Points, in no order, along strands that fork and pass close to each other.
Two points are linked if the straight distance between their rows is under 100. Some points are linked to none.
Q_825: [-31   5  -7 -14  15   4  33 -26  15  48  26  -6  17 -11   2  12   4 -11
 -36  24 -23   9 -36  -3  -3  49   7  -2 -18   5  18   4   3 -10   9  18
  33]
Q_74: [-55  -3  21 -28  14 -22  45  14 -39  -2  -5  28  10  31   2  -3  15 -13
 -10  14 -20 -10 -23 -10  -3  38   7  15  22  15  27   3  -7  11   4 -18
 -11]
Q_668: [ 53  -7   6 -14   4  21 -11  19  35 -33  37  -5   6 -27 -12  13 -32 -22
   1 -39  -1   9  14  -1 -34  -2  18 -37  33  16 -10  27 -23 -19 -21   1
   9]
Q_457: [  1 -18  -4  38   1  26 -22   2  33   9 -18   2  -9  11  33 -34  -8 -10
   6  20  28  45  26  24  55 -37 -19   6  35  -3 -28 -34 -23  12  14  13
  13]
Q_163: [  4   8  -6 -16  -9  34 -24   4   9 -13   7  10  -4   6  17  14 -15   7
   1 -36   3 -16 -19 -24  16 -25  12  57 -31   1 -18   2  51  23  14 -28
 -18]
Q_901: [ -8 -25  15   5  18  21  29  31  -1 -28  14  50  -4  -2  -4  22   3   5
 -10 -25  32  10   7  -2  28   7 -17  11  19   3   1   8   8  -8  16 -56
   8]
Q_419: [  6 -16  -2  36  -4  -3   7 -37   5  37   1 -28 -21 -15   2  -1  15   1
   1  33 -12  34  18  27   6   5 -21 -34  12 -23 -12  -8 -25 -35   1  37
  21]
Q_926: [-42  24 -24  17  16  24 -12 -10  18  -7  11   9 -21   4  -5   8   2   5
   1  -9 -15   5  -4 -35   8   7  -9   3  16  12  13   5  39  -3 -27 -31
   5]
Q_247: [-19   0  -4  -3  16  21   9  20 -31 -25  26  43   2  -6  -9  29   6  31
 -18 -28  31 -24  11  -5  25  -3 -12  11  -4  -3  -3  14  29   6  -6 -59
   0]
Q_301: [ 18  -3  17 -27 -14 -18 -18   7  -4  -3 -31 -37  -4   2   1  -9  10 -36
  50  -2 -32  28 -29  -9 -46   6  17  -1  15  14   0  17 -28  -9   0  19
 -27]
Q_71: [ 15   4  -7  13 -10  10 -28  -2 -15 -12   2 -32   4 -49 -15  31  11   1
  31 -26   1  12 -15   4   7  12  -5  22  -8 -12  -8  29  -6  -8   0 -32
 -19]
Q_321: [  8  -4  13  -8  21  32  28  10  28  28  49  -6 -13 -43 -10  25  15 -14
 -29  -8   5  33  -7   2  14  37  -6 -14  -4  -4 -14  15 -17 -30  25   8
  43]
Q_36: [ 12  -7   6  -7 -20   1 -29  15 -35  -7 -35 -40   5 -23 -11  17  25  -2
  46 -15  -8  22 -18  14   1   1  -1  38 -17 -12 -25  12 -19  13  13 -14
 -39]
Q_168: [-28   9   2  14  -6 -17  -4 -32  -7  21 -14 -17  -9  13  -3  -7  11  -6
  26  24 -29   8  -9 -13  -6  18  -7   8   3 -12   6  -6   2 -10  -4  19
  -5]
Q_161: [ -6  13 -12  10   2   6 -15   7 -21 -18  -3   1  -6  16  -1 -12  -6  22
   2  -3  32 -35  34  10  25 -35  -6  17 -12 -32 -16 -35  19  20 -10  -7
 -13]
Q_845: [-14 -18   2  44   5 -22   0   0 -43   7 -41  -1   2  11   2  15  29  21
   9   9   2  15  29  10   5   4  -6  10 -37 -18  -8 -27   0  12  24 -27
  -9]
Q_19: [  5  -1   6  -9   3  29  17  17   2   3  34  -4 -15 -24 -29   6  21   8
   2  -2  13  16   9   8  20  14 -15  -3  15 -14 -35  17 -13 -22  11  15
  23]
Q_754: [-10   4 -17  12  -5  39 -33  10   1  -3  -3  -6 -13  18   5   6   2  13
   9 -23  14  30  -4 -10  35 -18  -4  59 -36 -10 -44 -12  36  27  37 -23
  -4]
Q_448: [ 25 -15   5  22  -9  14   2   4  28 -15   7   5  -2 -15  23   0 -10  10
  -9 -12  26  -1  22  16  27 -16 -15  28 -14  -3 -17 -17  -7  14  28  -6
  13]
Q_403: [  7 -14  17  -5 -26 -32  38 -28  -8  -5  -9   3  28   0  33 -10 -29 -10
   2  16  -3 -33  -2  36   0  20  19  42  -9  -8  17 -15 -22  12  14  10
 -27]
Q_430: [-37   1   8 -39   7  10  23  28   0  33   3  29   0   4 -13  28  27   7
 -28 -13 -11  11 -31 -29  -2  24   0   6 -23  11   3  15  23   2  23  -6
  21]
Q_384: [  5   5 -13   7  -4  -4  -6 -28   3 -24  10  15  25 -12  29  26 -30  11
 -16 -15   6 -34 -10 -10   4   3  11   8  -9  14  39   9  24   6 -12 -28
 -12]
Q_479: [ -3  12  -9 -15  -3 -28  28 -16   3   3  11  15  13  10 -16 -17 -15  10
 -23  21  -3 -25   3  10 -25   6  12 -38   9  18  28   5  -6 -12 -22  27
  11]
Q_719: [ 32  11  -2 -17 -18   4 -13 -17  56  -5  23  -6   4  -8  16 -14 -25  -4
  -8  -6   5 -26  12   3  10 -24  11  16  -4   3 -11 -15  11   8 -11  38
  16]
Q_215: [  7  11 -17  52   3  -4 -48 -29  -4  -4 -34 -31 -22  16  -4   5   9   7
  30  -5   2  24  11 -20  -3 -19 -19  -7 -23 -19   3 -10  28  -3   3 -29
  -9]
Q_824: [ -2  18 -12 -23 -13 -19 -30 -12 -39  -5 -16 -10  28  -2  16   7 -21   7
   4 -15 -33 -52 -27  -9 -28  -8  18  21 -33  10  21  14   8  24 -29  -3
 -46]
Q_484: [ 47  -2  -8   8   3  -5 -22   6  31 -32 -10  -8 -21  11 -16 -13 -11 -13
  20  -3  24  27  31  -6 -12 -32   1 -49  40   3  -7  11  -8 -22 -11   2
  11]
Q_615: [ 19  -9  -5  26  -8   7 -17 -14  52  -8 -21 -11 -15  35  39 -37 -22 -25
  30  19  10  58  20   8  27 -21 -10   5  36   2 -15 -31 -14   2  21  25
  11]
Q_490: [  7   3  12   1  -6 -23  -3   6 -37 -41 -19  12   2  19  -7 -17  -8  -8
  31  13  10 -32  21  13  -4   2   8   7  17  -8  17   7 -19  10 -29 -12
 -39]
Q_863: [-14  12 -15  16  -4  36 -31 -22  41   8   5  -2 -22  24  19  -8 -11  -2
  18  -3  -6  32  -9 -20  30 -12  -6  46 -12  -9 -24 -23  40  10  10   7
   5]
Q_590: [-49  16  11 -24  -3 -31   7 -12 -31   4 -18  17  -3  38  23  -8 -10   7
   2  15 -24 -45  -9 -22  -1  10  16  38 -10   6  25 -16  21  19  -9   2
 -33]
Q_103: [ -3  -5   5 -54   1  20   8  34   7   6 -23  -7   9 -15  19  35  12 -33
  14 -27 -26  20 -60  -5 -23  20   7  27  10  17  23  10 -11  15   4 -20
 -13]
Q_865: [-28  -1   0   0   7   0  20  14 -45  -1  10  28   2   0   2  -1  12  30
  -7  12  22 -33  35  30  36  -2  -2  30 -18 -33 -24 -35  -1  19  -5  -5
 -11]
Q_154: [-37  34 -18 -13   9 -16  -6   3 -57  -3  15  10   1  16 -32   1   4  43
 -24   7  -9 -54  12  -8  -7  -3   2  -7 -22  -6  13   8  16   5 -28  -7
 -14]
Q_492: [  2  -3  25 -34 -19   3  13  17  -4 -15   9 -12   1  24 -13 -33  11 -16
  31  16  -3  13   1   4  -1  12   4  26  27  -5 -28   0 -28   4  18  43
  -6]
Q_536: [-34   6   4  -1  17  32  28  11 -10   6  33   6  -1 -12 -27  -1  26  -5
   3  17   8  -2   1  12  30  23 -18  10  48 -22 -18   6 -15  -8 -20   6
  13]
Q_3: [  7  -8 -19  32   5  -2   1 -17  15  46  13  11   1 -45   2 -13 -10  19
 -40  20  21 -24   8  39  38 -21 -13 -37  -8 -10  -8 -29  -3  -5 -26  12
  35]
Q_773: [ 21  -4 -14  30 -11 -21   0 -38   2  15  -4 -45  -7 -35  -6  13  -2  -5
  19  13 -11  22   3  16  -8  26  -4 -24   0 -13   8  15 -22 -34   8  10
   6]
Q_10: [-21  14 -18  28  12  29 -16 -13 -13  26  26   0 -10 -25 -24  29  24  35
 -12  -8   7   4   7  -5  26   2 -30  -1 -27 -25 -19   5  28 -13  -8 -18
  20]
Q_173: [-18  25 -18 -19   7  -2 -34  13  -2 -17 -25 -14  -2 -12   4   8   8  -8
   3 -20 -33   8 -33 -30 -36  -2   5 -11  -1  41  29  27  15   9 -35 -30
 -33]
Q_190: [-14   6  10 -53  -6  21   4  17 -10   6   8  31  11   5  21  22  -4  11
 -19 -30 -10 -36 -31 -29   7  -4  18  50 -24   9 -10  15  41  30   8 -18
 -17]
Q_710: [ 35 -13  13  10  -4 -22   7  13   9   4  -7  14  -6  24  -9 -13   7  22
 -24  -3  17   3  23   1 -35 -40  -9 -50 -37  14  -3 -23  11  -9  24  15
  28]
Q_519: [-16 -22  10  12  23  -6  34  11   3 -21   1  47   5  11   3  18  -2   2
 -17  -9  21  14   1 -12   3  16 -11 -27  21  19  34   8   4 -17   6 -46
  17]
Q_849: [ -2 -36  19  19   0 -25   8  21 -21  -4 -56  18   2  11  11  25  20  -3
  14 -10   5  35   3  -3  -1   8  -6   8 -16   1  11  -9  -5   7  37 -45
 -12]
Q_156: [-25   6 -16  61  19 -10 -18 -35  -8  -1 -25  16 -10  15  14  13  -9  11
   5  19   5  -3  20 -11  14   3 -20 -20  -3 -14  47 -12  21  -6 -30 -34
  -8]
Q_550: [  5   4  -6   1  17  -2 -36  16   2 -16 -39 -16 -27  -3 -12  11  14 -21
  33 -21 -12  43 -21 -21 -36  -6   1 -29  11  30  18  29   6 -16 -12 -39
 -22]
Q_123: [-40  11   4  -2  11  -7  32   7 -18 -34   3   3   4   8   2 -16   7 -32
   8  21 -10  -9 -16 -10  -1  36   2   9  55  14  36  10 -14  11 -26 -27
 -16]
Q_287: [ 28 -21  18  -3 -13  13  -2  28  -5 -22   2  15  12  -2   3   8  -4   8
  -5 -29  19  -1  13   5  -5 -22   0  24 -26   1 -26   5  -2  13  34 -18
  -6]
Q_567: [ 30  -2 -10  53 -12 -22 -30 -38  -1 -12 -31 -44 -20 -13   5   4   2  -9
  39  13   2  28  18   2  -8   2 -13 -19   1 -19   7   8 -10 -22   1  -2
  -6]
Q_405: [ 21 -27   7  15  12   0  -2  19  30   5  -7   9  -7  -5   8 -42  -2 -22
  -2  11  41  34  22  21  50 -30 -15 -25  55   2 -38 -19 -40  -5  13  17
  23]
Q_206: [ 26 -30   6 -11   2 -20  13   6  14   9 -28   5  30 -18  23  40 -17 -19
 -12 -20 -11  27 -40   2 -26  24  11 -17  -8  17  54  10 -20  -8  28 -24
   1]
Q_755: [ 15   9   3  -8 -10   3  -6  15 -47 -20  16 -24  -5 -13 -53  -5  21  18
  27   4   4  -9  17  12  -5  -5  -4 -12  19 -15 -31  31 -23 -13 -19  15
 -16]
Q_212: [ 35   0   5 -25 -12   9  -5 -16  68  -6  39   2  18  -9  24  17 -37 -13
 -28 -25 -12 -22  -1 -12 -18  -2  25  -5 -17  29   9   0  17  -4  -8  17
  17]
Q_78: [ -6  -7  -2  24  -1  17 -18 -22  15  -4 -15 -22 -28  31  11 -23   6 -27
  44  28  -7  63   9  -2  17   1 -14  -1  51 -17 -17  -9 -19 -18   5  20
   1]
Q_807: [-19   0  -6  15  27  25  26 -16  14  26  42 -10   2 -32  -5  21   9 -14
 -22  14  -6  26 -15   6   9  45 -11 -20  19  -7  11  12 -10 -27  -3  -5
  37]
Q_979: [-45  31 -37  35  24  10 -19 -19 -14  -5  10  14 -11  -3 -15  12   3  31
 -15   6   3 -19  14 -22  15   0 -20 -19   9  -7  26   4  30  -2 -46 -30
   3]
Q_573: [ -1 -11  16   6  14 -16  41  -5   2 -25   1 -10  20  -1  15  -4 -13 -55
  11  24  -3  10 -23  -1 -15  41   6   1  49  14  48   8 -30  -7  -1 -25
  -1]
Q_617: [ 10  -8   4   1 -15  23  -9  18  -2  27  -7 -33 -13 -15   1  14  31  16
  -3  -5   4  43   3  -4  14   5  -9  24 -43  -5 -51   5  -4   4  56  23
  16]
Q_985: [ -5  -3 -17 -34   5  -4  -2  15   3  13 -32  -6  12 -18  12  51  11  -4
  -8 -19 -25  28 -58  -2 -31  24   4 -13  -4  22  52  10  -7   6   1 -17
   0]
Q_699: [ 21   0  24 -41 -27   0  14  10  -4  -2  22 -12  22  -2 -13 -20  -5 -12
  12   0 -19 -17 -14  10 -26  12  19  28   2  -3 -25  18 -27   3   8  46
 -13]
Q_180: [ 22 -20  -5  33  -2   3 -20  12  26  41   5   5 -13 -36  19 -31  -2  11
 -39  17  28 -14  11  22  44 -42  -4 -25 -12   3 -32 -39 -16  18   0  28
  48]
Q_629: [-11   8   9 -41   0  -9   0  20  -1  15 -13 -28 -13   2 -21   2  28 -24
  22  -3 -40  30 -32 -23 -43  20  15 -12  20  20   3  20 -13 -11   7  19
  -4]
Q_182: [ -5  39 -24  10   6  -3 -25  -1 -41 -13  13  -8   1   9 -27   1  -1  39
 -10 -14  17 -65  25   4   3 -28  -5 -12 -31 -30   2  -5  29  11 -27 -15
 -17]
Q_283: [  1  20 -18 -16  20   2 -26  23  10   1  -3  16 -14  34 -27 -46  -6   7
  -5  -2  37 -22  20 -13  24 -65   2 -21  18  -1 -31 -22  29  12 -19  16
   4]
Q_205: [  1  32 -14  10  -1  -9 -34   4 -21 -29  -6 -14 -16   6 -34 -14   7   8
  18   2 -12 -18  10 -15 -28 -11  -1 -29   9   9  11  32   6  -4 -42 -15
 -19]
Q_644: [ 38 -10   0 -15  -8 -12   9 -19  38  -3  27  -8  34 -21  19  13 -40 -22
 -18 -13 -20  -7 -13   7 -34  20  31 -22  -7  24  29  14 -14 -12  -2  11
   7]
Q_534: [ -5  -8   2   6   3  15  -8  -2  31  19  -9 -10  -9 -17   8  26   6 -19
  14 -16 -10  39 -24 -19   9  21  -6  21  -3  -3   2   4  11  -9  29 -19
  12]
Q_655: [-11  -4  18 -25 -10  11  38  21 -26   4  27  30   2  -8  -7  -6  15  18
 -22   6  23 -29  11  28  33  10  -2  34 -20 -15 -37 -12  -9  15   8  22
   8]
Q_494: [ -4  -7  15 -35 -16  24   6  32  -9  23  -6 -11   1 -18 -15  24  30   0
   4 -15  -4  25 -26  -3  17  25   4  47 -28 -15 -35  13  -5  13  41  11
  -2]
Q_191: [ -5  -9   0  25  -8  21 -10 -25   6  21  -2 -34 -16  -2  12 -18  19  -9
  21  37  -6  39  17  23  32  -2 -21   2  38 -32 -30 -12 -32 -12   2  45
   5]
Q_688: [-12  24  -7 -20   2 -11 -11  -6  19   9  -5  14 -11  34   4 -41 -14   8
  -2  19   9 -39  17 -15   9 -43   4   4   6  -8  -4 -40  25  16 -26  46
   0]
Q_113: [ 40  -2  12 -25  -1  28  -5  15  26  -8  50 -22   9 -50  -9  24 -16 -23
  -2 -36 -10   9  -8   6 -16  22  17   2   7   1 -12  37 -29 -15   8   7
  10]
Q_351: [ 43 -35  25  14  -6 -30  26   4  29  -1 -13   7  15 -13  20  13 -21 -14
 -11 -11   2  29   0  14 -25  10   6 -20 -10  16  26   3 -29 -21  47 -10
   9]
Q_276: [ 53   7 -13   6  -4  10 -35   0  17 -44  18 -17   9 -23  -8   0 -32 -19
  21 -21  -5 -12  14  -3 -39 -12  13 -36  22   8  -1  34 -16 -11 -49  -1
 -14]
Q_857: [-32   7  -5   7  28   0 -24  14 -13  19 -17  23 -13  26 -20 -48   8   2
   2  22  35  -7  29  -3  42 -51 -10 -18  38 -16 -32 -26   7   6 -26  21
  -7]
Q_756: [-18  -8   4  14  14   8  -6  14 -29  11 -14  10 -20  30 -25 -26  30  17
  10  27  18  23  34   8  28 -31 -26 -30  26 -21 -36 -21  -9  -4  -8  23
   4]
Q_942: [ 32 -15  11  11   1 -19  -1  13 -17 -29  -8  24  18   8 -12   4 -13   6
   0 -13  11  -9  13   2 -35 -13  -3 -38  -8  10  21  22  -9  -9  -6 -25
 -10]
Q_525: [ 36  -4  -7  24  15   4 -18  11  17 -35  -3  11 -12   4 -19   9 -10   1
   8 -20  21  15  21 -15 -25 -23  -5 -54  16  13  16  21  10 -22 -11 -37
   6]
Q_875: [  5   7  15 -21 -14  -1   5  16 -13 -42  -1  -1   3  16 -18 -31  -1 -20
  43   9   4 -15   3   9   3   1   9  26  48  -8 -11  12 -27   9 -20  12
 -28]
Q_346: [ -3   5 -20  28  -8 -10   4 -42  -5  21   0  -1  13 -21  30  18 -25  30
 -30   1   9 -35   2  19  17   2  -1  18 -59 -13  15 -25  25   8   5  -5
   3]
Q_670: [-18  -6   9   2   6 -12  44 -16  -6   1   2  20  14   0  25 -14 -19 -13
  -2  26  12 -37   5  31  35  15   2  32  30 -24  13 -26 -18  11 -15  12
 -11]
Q_194: [ 42 -22  17   3 -22 -22  26  -6   7 -22  -4  20  26  -3  30  -8 -38  -1
 -12  -2  14 -32  14  29  -7 -11  10  10  -6   6  14  -8 -19   8  10   5
 -15]
Q_184: [-54  16 -14   9   9 -24  -3 -16 -20  22 -22 -11  -2   7  -9   6  19   2
  -3  17 -35   9 -27 -22 -13  34  -6 -10   2  12  32   8   6  -5 -16  -7
  -5]
Q_823: [  4  -3 -12   6   3  26 -32  13   5  -8  -6  -9 -20 -18 -16  29  10  -3
  30 -32   4  38 -26 -17   9  -1  -5  24  -3   1 -12  18  19  -8  14 -45
  -7]
Q_193: [  0  20  -7   3 -19  -9 -24 -34  14  12   0 -32 -17  19  -2 -21   5   4
  26  23 -18   9  11  -8  -5 -12  -4   2  -1 -17 -20 -14   7  -4  -6  48
   8]
Q_592: [ 24   0  -6   1 -20 -20   4 -25   1  19   0   1  24  -5  24   5 -25  26
 -39  -8  -1 -42   1   9 -20 -21  13   1 -72   6  13 -19  26   9  17  12
  -1]
Q_293: [ 18  -5  -2   7  17  11 -14  31  18 -50  -6  16 -21  11 -15  -5 -10 -27
  15 -23  -3  30   2 -25 -42  -8  11 -43  34  39  19  30   5 -17 -24 -43
 -14]
Q_63: [  1   0  -7  41  -5   4 -26 -36  27  28 -10 -12 -18  14  27 -19   2  14
  -1  27   1  12  19   4   8 -34 -19  -7 -17 -15 -11 -43   9   6  -3  37
  22]
Q_29: [-10 -10 -14   1  16   1  37  -9   0  34  26  28  15 -39 -11 -15 -10  14
 -48  19  29 -31  -6  45  41   9  -9 -31  13  -4  -1 -10 -19 -10 -27   9
  32]
Q_473: [ 32  -7  10 -23   3   7   7  13  63  -3  29   9 -10  -9   7 -16 -12 -20
 -10  -5  18   7  11   8  16 -12   4 -12  24   8 -17 -12 -12  -6   3  27
  35]
Q_935: [ 22  -7  12 -14  -2   7 -17  32 -29 -20  -2  18  14  23 -18  -4  -3  12
   0 -34   1 -20   4 -14 -35 -36  -1  -8 -29   3 -21  15   9   9   4 -17
 -18]
Q_239: [-55   4   4   6  22  23  30  -8 -17   7  20  23   9   2  11   4   6 -10
  -4  24   4 -22   0  14  45  24 -11  32  46 -28   9 -12  -6   9 -29 -13
  -5]
Q_713: [  2  -2  -5  45  18 -16 -11 -15   8 -12 -40  21 -11  25   6 -17 -15  -5
  11  23  30  -7  37  -1  18 -20 -16 -23  27 -15  27 -22   8   1 -28 -16
 -12]
Q_125: [-14 -12   5  19  20  10  19 -23  50  23  12  29   1   4  33  -6 -12 -17
 -22  21   0   1  -2   2  22  -2 -13 -12  27   2  26 -31   7  -9 -17   9
  29]
Q_460: [-15  20 -10 -39 -20  -8   6 -25  -9  11  20  -4  30  -9  19   8 -22   6
 -18  -1 -29 -53 -33  -4 -10  18  30  36 -22   7  17  14  15  18 -10  21
 -19]
Q_413: [  9   5   3 -21 -17   2 -40  14 -24 -12 -22 -29 -13  21 -21 -12  15  -8
  51  -9 -17  30 -16 -13 -17 -16   6  16  -4   2 -29  15   0   3   9   6
 -32]
Q_743: [-16 -21  10  52   1  12 -12 -11  -6  23 -23  -6  -9  18  27  -6  22  23
  -2  18   8  29  27  11  10 -14 -18  21 -32 -10 -23 -41  -2  14  32   9
  12]
Q_408: [-23   0  -7 -27  17   6  57  -3 -10   4  41  35  21 -14   3  -6 -10   8
 -46  14  20 -42 -15  28  29  25   5  -2  20   2  12   2  -5   3 -17   4
  19]
Q_88: [-49  26  -2 -32   3  15   5   4  -3  -3   4 -22  -7  -3   0 -10  22 -32
  23   0 -35  -3 -42 -27   0  26  12  53  27  14   2  10   9  19 -13 -12
 -18]
Q_111: [ 31  -8  -6  21 -16   7 -24   2 -12   4 -12 -51 -18   4  -3  -7  23  18
   9  -3   8  41  27   3  -5 -20 -10  -6 -28  -4 -43  -2  -5  -6  49  24
  19]
Q_923: [  1  -8  -2  14 -20 -13  24 -24 -18   2   2  -4  24 -29  30  14 -20  12
 -10   3   5 -34   5  39  24  23  12  54 -32 -18   0  -9  -9  17  16  -8
 -18]
Q_302: [ 37 -14  15 -26 -18 -16  21  -4   6  -2  15 -14  37 -16   1  -8 -30 -25
   1  -1 -25 -14 -19  24 -45  21  27  -9   2  10   7  22 -42 -13   0  27
  -8]
Q_652: [-50  36  -7 -34   2  23  21  -2  17  -2  37  -7  -2   6   2 -18  10 -23
 -11  10 -33 -23 -20 -32  -3  26  13  33  31  10   4   2  26  20 -25  12
   3]
Q_237: [  3   6  -5   3   4 -28   3 -10  23 -18  -2   7   7  15   1  -3 -12 -10
 -11   7 -18   3   1 -24 -44  10  17 -52  14  37  50  12   4 -13 -18   0
   3]
Q_786: [-26  -6  18 -37  -3  -5  14  19 -26   3 -21 -12  12  -8   1  16  25 -29
  29  -2 -18   6 -41   7   6  33   5  48  11  -3   8   7 -17  14   7 -19
 -23]
Q_496: [ -6   0   7 -12 -15 -46  -3 -17 -37  -3 -39  10  22  22  26   4 -21   4
   3   8 -20 -38 -10   0 -19   3  22  16 -31   8  36  -4   5  21  -5  -8
 -46]
Q_250: [  4  20 -16  40  -1  -7 -37 -17 -21   1 -22 -36 -20  38  -9 -17  18  23
  14  -2   6  -6  30  -6 -10 -34 -14 -17 -36 -28 -17 -30  26   8  10   3
  -8]
Q_676: [  0 -14  -1  26  15  35 -16 -22  72  13  12  -4 -26   4  31  11 -13 -23
   6  -8  -8  57  -7 -20  23   5  -8  16   3  -2  -4 -17  19  -9  23 -10
  26]
Q_332: [ -2   5  -7 -40 -12   1  25 -21  12  29  25  -2  35 -22  12  16 -15   0
 -38   0 -18 -25 -38   9  -5  33  26  16 -40   7  13  18   5   2  13  19
   9]
Q_241: [ 18  -3   7  15   1 -37   7  -4  -8 -31 -38  25   3  32  11 -19 -25  -6
   9  23  25 -39  36   8   0 -16   3 -16  19  -3  38 -12  -1  10 -26  -5
 -28]
Q_493: [ 10  -1 -11 -19 -15 -10   2   3 -35  26   4 -24  22 -34 -35  27   9  21
  -3  -8 -17  -2 -25  17 -24  22   8 -13 -29  -2  -2  35 -17 -14   7   5
  -9]
Q_982: [ 19 -15  11  -4  20   0  19  22  29 -15   4  10 -15   4 -15 -19   2 -23
  11   6  26  29  20   5  10  -7  -6 -34  65   0 -12   2 -26 -23  -1  10
  22]
Q_581: [-20 -18   1  28  19  -9   1   6  -1   4 -31  25  -4   5   1  35  12   0
   0 -17   6  39 -12 -26  -1  14 -18 -23  -3  12  33   5  17 -16  14 -57
   7]
Q_132: [ 41 -35  29  22 -13 -37  32   7  11 -17 -27  19   8  15  17 -15 -14  -4
  -4   7  18  10  26  25 -25 -12  -1 -18  -3  12  12 -16 -30  -3  32   7
   2]
Q_891: [  9 -12   4  32   8 -13   3   8 -15  10 -18   8 -17  20 -14 -18  23  23
 -10  16  27  12  36  15   2 -35 -24 -40 -10 -10 -19 -32  -2  -3   7  11
  23]
Q_689: [-33  25  -7 -40   2  17  38  19  -6 -18  49  22  14  -5  -7  -6   4   3
 -35  -3  -7 -37 -10  -9  -1  17  13   7  33  15   7  20  13  15 -22   3
   5]
Q_502: [-13   8   2  -7  11 -15  -5  -8  34   5  -8 -21 -20  15   1   2   6 -33
  10   2 -36  36 -11 -38 -45  22  16 -36  28  31  24   6  10 -17  -5   2
  12]
Q_796: [ 29  -7 -10  25 -13  27 -11  15  32   6  15 -13 -19 -21  30 -15   1  19
 -23  -1  30  -4  18  23  40 -26 -14  18 -34   7 -39 -24 -21  28  30  25
  42]
Q_359: [-46  17 -21  -7  10   0  -7  -3  -5  17   6   6   3 -12  -9  26  16  15
 -24 -12 -19   2 -28 -31  -2  23  -2  -5 -10  16  23  17  29  -1  -5 -21
   9]
Q_625: [-14   9  16 -41  -4  23  22  24  -7  -6  34  44  -5  12   4  -2   3  21
 -27 -15  23 -40   0  -5  24 -14   4  37 -20  -3 -26  -4  29  21   4   2
   6]
Q_296: [ 38   0   2 -26 -17  23 -16  20  -9  17  27 -35   6 -54 -28  28  10  10
   1 -28 -15  13 -10   5 -16  11   9   1 -28  -9 -36  41 -19 -15  19  21
   1]
Q_245: [-12  18  -4  25   5 -39 -14 -20 -21  13 -29  -2 -17  47 -14 -17   4  23
  -2  22  -8 -18  23 -13 -24 -23 -11 -36 -30 -11  20 -25  21  -2  -8  10
  -4]
Q_855: [  8  25  -9 -11  -7  -8 -12 -28  48  -8   0   0  -4  24  15 -19 -27  -6
   6   5  -8 -31  10 -24  -6 -26  17   8   8  10  16 -23  29   8 -28  30
  -1]
Q_122: [ 42  -9   6   0 -13  -9  -7   8  -7  22   0 -27  -6  -4 -20   1  17  22
 -15  -8   0  18  15   5 -41 -23   2 -41 -47   3 -30   6   3 -17  39  29
  21]
Q_627: [-28  -9  32 -49   3  -5  42  33  -5  17  -1  34   3  33  -5  -3  19 -11
 -12   0 -15   2 -27 -22 -14  20   8  17  -1  18   0   5   7   4  26  10
   7]
Q_972: [-13   5   2 -33  -5 -17  18  16 -69  -3  17  17  23   7 -42  -2   4  31
 -16   2 -10 -39   4  20 -20   8  11  -8 -25   1  -7  24 -14   4 -10   1
 -21]
Q_40: [ 15   5  -1 -11 -19 -19   2   6 -61   8   3 -21  15  -2 -50  -2  13  29
   5   6 -13 -23   8  22 -29  -4   4 -22 -34 -11 -22  21 -17  -7  -1  18
 -21]

Follow the links from the first point to the second, and from the first to the third. Name the last point that the two ways share.
Q_550, Q_849, Q_652 => Q_525
Q_525, Q_627, Q_519 => Q_359
Q_457, Q_29, Q_359 => Q_982
Q_581, Q_123, Q_979 => Q_359
Q_241, Q_525, Q_457 => Q_982
Q_849, Q_615, Q_688 => Q_719
Q_492, Q_180, Q_173 => Q_525
Q_430, Q_111, Q_773 => Q_719

A fork is a point with three links. Follow the links from the first point to the second and name the forks in between, in order.
Q_629, Q_668 => Q_40
Q_29, Q_405 => Q_525 Q_982
Q_419, Q_63 => Q_982 Q_719 Q_359
Q_525, Q_536 => Q_403
Q_245, Q_29 => Q_982 Q_525
Q_982, Q_923 => Q_525 Q_403
Q_627, Q_935 => Q_359 Q_719 Q_982 Q_525
Q_979, Q_982 => Q_719

A fork is a point with three links, a tip a point with one. Leave the first point through the second and follow the links. Name the first fork or tip that comes.
Q_88, Q_652 => Q_525
Q_625, Q_190 => Q_479
Q_754, Q_163 => Q_40
Q_247, Q_901 => Q_359
Q_926, Q_979 => Q_719
Q_19, Q_321 => Q_590
Q_448, Q_796 => Q_403
Q_168, Q_193 => Q_247
